Each row is a point on a landscape with many peaks, with its height.
From any point a climber steps to the highest of the 3 points nearest to it. It stops when none of these is higher. Distance is the straight distance between rows; heights are no part of it.
q_74: [140 110 133 182 116 157 129 131 131]  h=324
q_208: [ 88 140 108  38 134  73 145 138 116]  h=513
q_328: [130 109 110 139 136 141 131 122 136]  h=600
q_881: [118 154  95  58 143  96 131 105 125]  h=535
q_25: [149 149 130 159 130 148 104 103 142]  h=244
q_26: [ 65 125 129  25 130  64 150 165 115]  h=101
q_676: [149 183 100  71 138  97  99  71 135]  h=430
q_298: [148 168 187 223  92 159 115 141 113]  h=400
q_762: [144 127 161 212  97 157 126 138 122]  h=291
q_550: [141  98 126 170 121 157 135 133 130]  h=343
q_840: [151 164 139 167 128 151  96 107 140]  h=265
q_690: [132 144 109 108 141 128 114 101 133]  h=389
q_698: [147 169 117 113 140 124  97  82 141]  h=457
q_359: [142 115 146 204 104 158 130 135 124]  h=303
q_438: [101 115 109  62 144  99 146 136 125]  h=335
q_427: [150 182 179 211 100 157 105 137 123]  h=645
q_542: [111 142  97  61 145  92 134 115 121]  h=556
q_225: [ 59 130 140  27 122  47 149 171 113]  h=54
q_149: [100 129 107  62 146  98 147 129 122]  h=441
q_920: [101  98 119  71 145 110 147 147 128]  h=362
q_72: [136 160 102  89 145 112 109  85 136]  h=500
q_382: [132  84 123 142 131 142 143 145 130]  h=487
q_703: [ 97 108 112  68 148 103 150 144 127]  h=272
q_839: [150 153 149 193 113 156 106 119 133]  h=245
q_806: [120  73 124 106 143 128 151 158 128]  h=543
q_381: [149 173 125 137 137 137  91  91 145]  h=397
q_924: [150 174 165 202 111 159  99 127 129]  h=332
q_848: [153 169 135 155 133 146  98 102 143]  h=318
q_870: [122  64 125 115 141 134 151 165 127]  h=523
q_927: [149 163 145 181 120 155  99 110 137]  h=206
q_332: [124 153  98  76 145 107 121  97 129]  h=517
q_694: [144  60 137 182 108 154 153 163 120]  h=532
q_918: [147 173 108  99 144 115  97  79 137]  h=479
q_631: [149 165 170 210 102 160 107 133 123]  h=404
q_707: [144  84 141 198 101 156 140 150 121]  h=636
q_164: [143 173 104  85 143 104 101  75 129]  h=476
q_98: [122  90 116 115 138 137 143 143 129]  h=453
q_183: [108  88 119  84 148 119 151 156 125]  h=467
q_681: [148 193 201 227  86 151 117 154 108]  h=331
q_87: [ 76 111 132  36 134  72 150 161 116]  h=182
q_903: [146 135 171 226  89 158 130 140 118]  h=283
q_821: [146 145 160 206 100 157 114 132 127]  h=320
q_313: [123 115 110 111 143 131 135 121 134]  h=267
q_126: [145 145 172 218  99 159 123 134 122]  h=292
q_276: [133  64 127 151 124 148 145 160 128]  h=514
q_859: [146 136 145 189 114 154 115 125 134]  h=201
q_522: [142  57 135 169 113 150 148 169 126]  h=497
q_456: [138 146 117 131 138 139 110  97 137]  h=363
q_386: [139  81 126 155 126 150 145 151 133]  h=515
q_317: [120 128 103  89 147 114 136 116 132]  h=164
q_207: [137 132 109 123 146 134 115 102 137]  h=319
q_147: [146 154 113 112 142 133 106  91 137]  h=427
q_447: [ 79 106 132  47 138  81 152 164 119]  h=120
q_668: [130  97 113 132 137 142 137 130 131]  h=429
q_994: [141  68 127 170 117 148 148 152 126]  h=551
q_111: [114 117 105  90 146 119 140 124 131]  h=149
q_615: [126 166  92  51 138  84 124  92 121]  h=511
q_650: [ 85 124 114  42 136  84 151 144 119]  h=375
q_765: [144 131 130 170 124 150 118 116 137]  h=157
q_241: [134 107 121 156 129 152 130 127 132]  h=388
q_599: [ 90  94 128  60 150  93 154 164 126]  h=145
q_720: [148 114 161 217  91 159 128 138 124]  h=293
q_878: [106 148  99  45 135  84 142 118 122]  h=590
q_813: [138 140 121 141 133 143 116 102 137]  h=297
q_675: [ 96 109 115  57 142  91 149 151 120]  h=216

Where does a climber stop that starts at each point below?
q_703 => q_806
q_599 => q_806
q_839 => q_427
q_550 => q_994
q_382 => q_994

Call two points neighbours if one is among the 3 nearest of the other. Go from one point of each pair to the other, from neighbour to neighbour, staying as high as possible. Name the lowest point that can't be avoided.
q_878, q_707 => q_438
q_328, q_427 => q_762
q_707, q_328 => q_668
